The views of a scene show one set of named points, each view turned or mirrored, shifted and resized as a whole, with a little noise and some points left out.
In the rows, 128 means zero.

Scene 1
View 1
J755: [124  85 106 120 112 133 167 137 140 111 114 141 175 142 130 165 145 120
  68 163]
J795: [124  76  81 104  83 141 170 126 140 101 125 137 185 130 138 158 147 111
  65 175]
J515: [ 76  70 167 158 173 110 134 112 142 169 140 167 189 147 127  27 151 165
  55  34]
J713: [ 91  77 118 128 125 119 164 135 141 137 115 151 179 142 111 121 118 141
  80 129]
J46: [ 90  66 117 121 119 126 150 120 148 139 117 162 208 130 133  96 153 147
  67 107]
J737: [108  73  88 113  93 132 172 120 140 115 138 134 176 130 120 126 123 116
  72 156]
J744: [115  77 124 133 131 131 153 117 135 123 149 137 167 141 134 103 153 123
  54 116]
J132: [ 92  72 120 124 120 124 151 130 153 141  92 172 216 133 131 120 152 154
  72 117]
J845: [110  77 106 121 111 131 162 122 139 118 133 142 179 136 128 120 141 122
  67 138]
J742: [ 88  71 100 115 104 121 169 134 146 134 104 157 193 134 110 130 112 141
  86 142]
J692: [115  85 124 136 134 123 165 129 131 121 144 129 146 151 118 123 123 117
  64 131]
J146: [133  80  94 118 103 141 168 125 135 100 140 129 166 137 137 148 153 105
  58 162]
J267: [115  78  93 117 103 129 174 132 134 111 136 128 161 140 116 146 114 113
  75 166]
J273: [140  88  97 120 108 140 172 137 132  95 131 123 156 145 134 172 146 101
  62 174]
J570: [ 78  62 100 115 107 119 163 118 143 141 130 150 189 129 108  91 109 141
  80 123]
J631: [155  95 119 128 123 142 160 138 135  97 115 138 170 149 154 179 183 111
  50 161]
J250: [145  94 124 134 130 137 160 147 136 104 101 145 172 151 147 183 175 120
  56 158]
J200: [107  78  87 113 102 125 182 133 132 114 143 122 149 141 100 141  91 109
  81 171]
J340: [113  75 129 130 133 130 148 120 142 128 126 154 191 139 145 110 169 135
  53 110]
View 2
J250: [113 124 128 143 174 138 127 126 117 116  71 162 130 143 142 118 141 119
 136 158]
J845: [140 115 106 155 163 132 142 149 114 139  96 139 131 128 140 144 123 113
 135 140]
J570: [160 115  95 168 153 126 149 145 113 157 109 125 142 122 134 158 107  99
 130 131]
J742: [149 124 105 170 160 134 148 131 113 144  89 136 148 131 123 155 107  96
 124 142]
J132: [162 126 124 170 155 133 142 120 122 146  89 137 145 139 133 139 127 105
 147 120]
J737: [132 113  98 160 168 136 152 157 108 130  93 140 132 124 133 159 111 113
 126 150]
J631: [110 118 126 141 177 142 130 139 115 110  71 162 123 140 146 120 144 128
 139 160]
J692: [128 114  94 140 162 121 127 149 113 150 107 140 129 123 147 130 122 106
 123 157]
J46: [165 116 113 165 152 130 144 134 122 153 104 131 137 130 141 143 129 110
 151 116]
J755: [122 122 113 154 171 139 140 139 113 123  78 152 133 134 135 139 124 115
 126 157]
J515: [194 110 103 146 131  99 115 131 135 202 143 114 134 120 166 108 143  97
 165  95]
J267: [127 117  99 155 167 135 143 152 108 131  93 144 132 126 134 151 112 111
 121 157]
J713: [151 120 101 162 154 126 142 136 116 153 102 132 145 128 131 147 111  96
 127 139]
J744: [142 108 102 144 159 124 132 153 118 148 109 137 123 123 154 129 134 117
 143 135]
J146: [119 111 107 148 174 139 143 158 109 119  87 150 121 128 144 145 126 125
 131 156]
J200: [120 116  86 153 169 130 145 157 103 135  95 140 138 120 129 159  99 102
 104 171]
View 3
J631: [ 96 135 119 148 146 112  51 132 137 108  68 117 118  68 135  80  91 147
 109 121]
J250: [106 122 122 149 164 116  53 135 138 100  72 108 126  64 133  95  93 160
 109 114]
J267: [129 155 114 101 120 126  85 155 126 118  64  92 118 111 178 127  89 177
 139  82]
J200: [150 161 112  82 117 144  95 169 121 125  44  87 114 120 205 117  82 190
 130  73]
J273: [121 155 108 118 126 129  68 143 133 122  47 113 112  90 169  78  83 166
 111 108]
J132: [ 98 118 129 136 148  92  68 142 130  94 119  76 133 100 134 194  98 187
 171  60]
J515: [ 75 104 172 117 108  93 139 204 107  53 186  16 191 111 142 235 147  88
 198  66]
J742: [130 135 119 107 143 118  79 153 125 110  85  81 123 115 172 177  84 213
 159  53]
J340: [ 84 130 133 131 118  95  86 151 127  90 119  78 140  97 139 157 111 133
 160  89]
J570: [119 150 123  92 110 111 101 166 120 106 102  67 133 131 178 193  97 182
 178  45]
J795: [112 165  98 115 112 107  55 125 136 132  53 120 101 107 165 113  74 190
 136  85]
J845: [107 148 124 112 113 109  84 152 125 108  87  87 126 111 165 143  95 158
 152  82]
J146: [106 161 109 114 107 113  70 138 132 120  64 111 117 102 163 101  90 154
 127 100]
J713: [127 128 131 108 140 122  94 173 120  97  96  66 138 106 175 170 100 180
 155  65]
View 4
J692: [145 134 117 135 151 118 144 124 105  97 140 148 120 107 138 145 124 115
 152 137]
J340: [135 129  97 117 143 147 150 136 127 126 132 117 155 103 130 140 118 119
 144 122]
J132: [119 112  74 105 120 129 143 123 131 126 119 121 156 121 139 151 119 134
 124 105]
J46: [129 126  89 119 122 128 142 135 126 133 124 107 155 103 140 154 121 133
 134 111]
J515: [ 81 181 122 149 117 148 128 154 145 136 103 106 182  82 154 159 144 133
 173 111]
J744: [148 135 113 132 149 132 149 139 117 119 138 123 140  96 135 143 120 115
 151 128]
J845: [154 118  96 119 139 117 149 127 111 117 139 125 130 108 133 148 117 122
 136 124]
J267: [167 112 100 120 141 101 149 118 101 106 144 139 112 114 134 151 115 120
 133 129]
J146: [174 110 100 118 155 120 156 123 104 110 151 134 120 113 125 140 111 112
 135 135]
J713: [129 126  95 124 126 109 138 118 114 108 124 141 131 115 144 156 126 132
 137 120]
J200: [174 112 107 131 136  77 143 112  87  94 145 150  92 115 141 155 122 123
 133 135]
J250: [151  93  83  94 170 151 162 109 116  94 151 153 130 129 116 119 103 105
 129 133]
J795: [188  87  83 102 144 106 159 119 100 118 153 126 112 118 125 145 102 119
 115 127]
J737: [175 109  97 121 134  94 150 124  99 117 146 127 113 111 134 155 117 124
 127 126]
J755: [163  97  87 105 149 121 155 112 107 102 147 143 120 125 128 136 108 117
 125 127]
J570: [139 128  97 132 109  92 135 130 112 124 121 117 132 105 149 168 129 139
 136 115]
J273: [184  96  96 109 166 117 160 113  97  97 157 149 105 121 121 133 104 106
 129 139]

Which points are out of place in each view (at most two, in the order of its rows)? Write - if all are in place.
view 1 => J267
view 2 => J713
view 3 => -
view 4 => J515, J146

Scene 2
View 1
J758: [141 118 121 124 127 110 101 142 112 128 147 116 154  96 103 144 161 165
 194 165]
J243: [157 125 112 134 122 122  94 136 132 131 142 118 149 108 128 151 154 155
 180 165]
J736: [153 129 126 158 122 101  95 106 131 115 121 140 145 140 157  98 148 126
 141 132]
J48: [138 134 127  91 167 204  99 160 196 165 173 135 164  90 145 214 150 157
 135 189]
J178: [136 121 126 128 145 129 100 133 134 130 150 132 161 107 128 141 159 150
 159 156]
J710: [160 125  98 138 146 160  87 133 170 137 165 129 159 108 158 197 159 150
 153 175]
J166: [146 147 147 109 142 171 100 138 190 157 133 148 148 123 164 141 132 128
 111 158]
J147: [156 139 129 153 136 144  92 108 173 131 127 153 147 145 185 122 140 116
 106 136]
J934: [132 111 119 129 137 105 102 138 104 119 155 118 162  94 100 143 167 166
 196 160]
J910: [135 122 130 116 137 125 105 143 125 134 148 125 155  98 111 143 157 157
 178 164]
J373: [134 127 136 118 138 129 105 139 134 136 143 133 156 107 120 130 152 149
 161 157]
J804: [141 122 118 151 142 124  96 113 137 116 146 143 159 125 154 130 159 138
 139 140]
View 2
J178: [130 133 127 164 130 116 137 133 128 128 161 101 122 147 115 143 132 121
 111 144]
J166: [129 161 151 162 100 100 135 134 110  64 122  96 107 130  68 123 147  74
 131  74]
J910: [120 146 126 155 149 105 136 137 124 140 168  87 130 144 137 153 133 114
 106 155]
J710: [119 134 143 111 122 106 141 115 168 103 141 112  97 142  79 151  79 115
 139 119]
J934: [127 120 110 162 159 119 136 135 138 168 195  93 131 156 160 162 126 146
  95 195]
J804: [150 104 127 176 102 132 135 130 129  96 166 115 105 145  95 130 139 135
 120 145]
J758: [119 135 120 151 162 104 135 135 133 143 187  89 127 149 154 168 127 129
  99 173]
J147: [154 102 139 182  79 124 132 133 119  33 148 119  88 134  64 119 152 110
 137  99]
J48: [100 200 162  99 128  89 146 113 156 141  90  95 118 136  60 134  72  71
 136  73]
J736: [158  83 117 202 104 130 128 141 111  51 190 113  97 139 113 138 173 137
 117 149]
J243: [120 123 125 143 147 103 134 134 140 106 182  95 110 142 132 169 119 126
 115 155]
J373: [127 144 128 169 139 106 135 140 114 124 161  93 125 143 122 145 145 111
 108 140]
View 3
J710: [120 109 132 163 101 132 133 153 149 190  83 133 144  77 114 106 123 157
 139 126]
J147: [167 180 100 183 125  66 117 160 222 187 124 139 244  89 135 179  91 129
 120 133]
J178: [165 108 146 136 121 115 119 119 165 114 153 159 162  83 152 141 111 153
 113 104]
J804: [172 144 123 149 139 115 125 149 196 123 130 169 190  77 148 179 100 133
 119 109]
J758: [168 100 174 108 120 127 107 115 149  75 154 182 152  99 168 146 123 192
 116  98]
J48: [107  69 131 176  73 104 125 102 128 231 136  72 133  76 109  22 131 132
 122 123]
J736: [189 176 132 138 145  98 111 165 214  95 123 197 229  95 164 229  98 171
 121 117]
J243: [151 115 168 125 116 124 112 135 153 114 118 173 160  99 149 146 124 202
 126 114]
J373: [169 106 153 131 117 102 108 107 164 106 172 154 173  93 160 134 116 163
 108 106]
J934: [167  85 177 102 129 152 120 111 142  56 148 192 126  87 166 147 124 181
 119  91]
J166: [152 140 116 185  96  50 104 118 187 208 166  98 226  98 136 105 105 139
 107 134]
View 4
J48: [150  75 124  98  54 123 119 135 118 151 114 121 153 112 117 117  91  98
 192 136]
J934: [149  99 124 215 113 133 140 132 160 135 141 114 140 109 127 172 117 146
 108 161]
J147: [183 166 162 122 107 153 183 146  72 132 124 142 109 115 131 128 121 116
 109 112]
J736: [180 163 158 181 129 158 185 143  99 124 132 136 111 113 135 151 125 142
  77 127]
J804: [168 149 145 164 109 143 167 141 109 137 142 129 117 111 129 153 130 121
 106 136]
J910: [158 100 129 193 101 138 146 130 140 134 126 117 143 114 130 155 106 149
 127 149]
J166: [176 128 151 117  80 148 171 135  80 136 102 131 135 122 131 116  96 130
 157 111]
J758: [152  93 128 206 109 137 141 135 155 129 132 115 142 109 126 161 107 151
 105 157]
J710: [153 100 134 117  87 130 122 151 125 142 136 130 125 101 115 131 107  94
 121 144]
J178: [160 119 135 176 100 139 152 134 128 138 134 120 133 115 129 154 116 134
 124 142]

Which points are out of place in each view (at most two, in the order of its rows)? Write - if all are in place.
view 1 => -
view 2 => J934
view 3 => J758, J736
view 4 => -
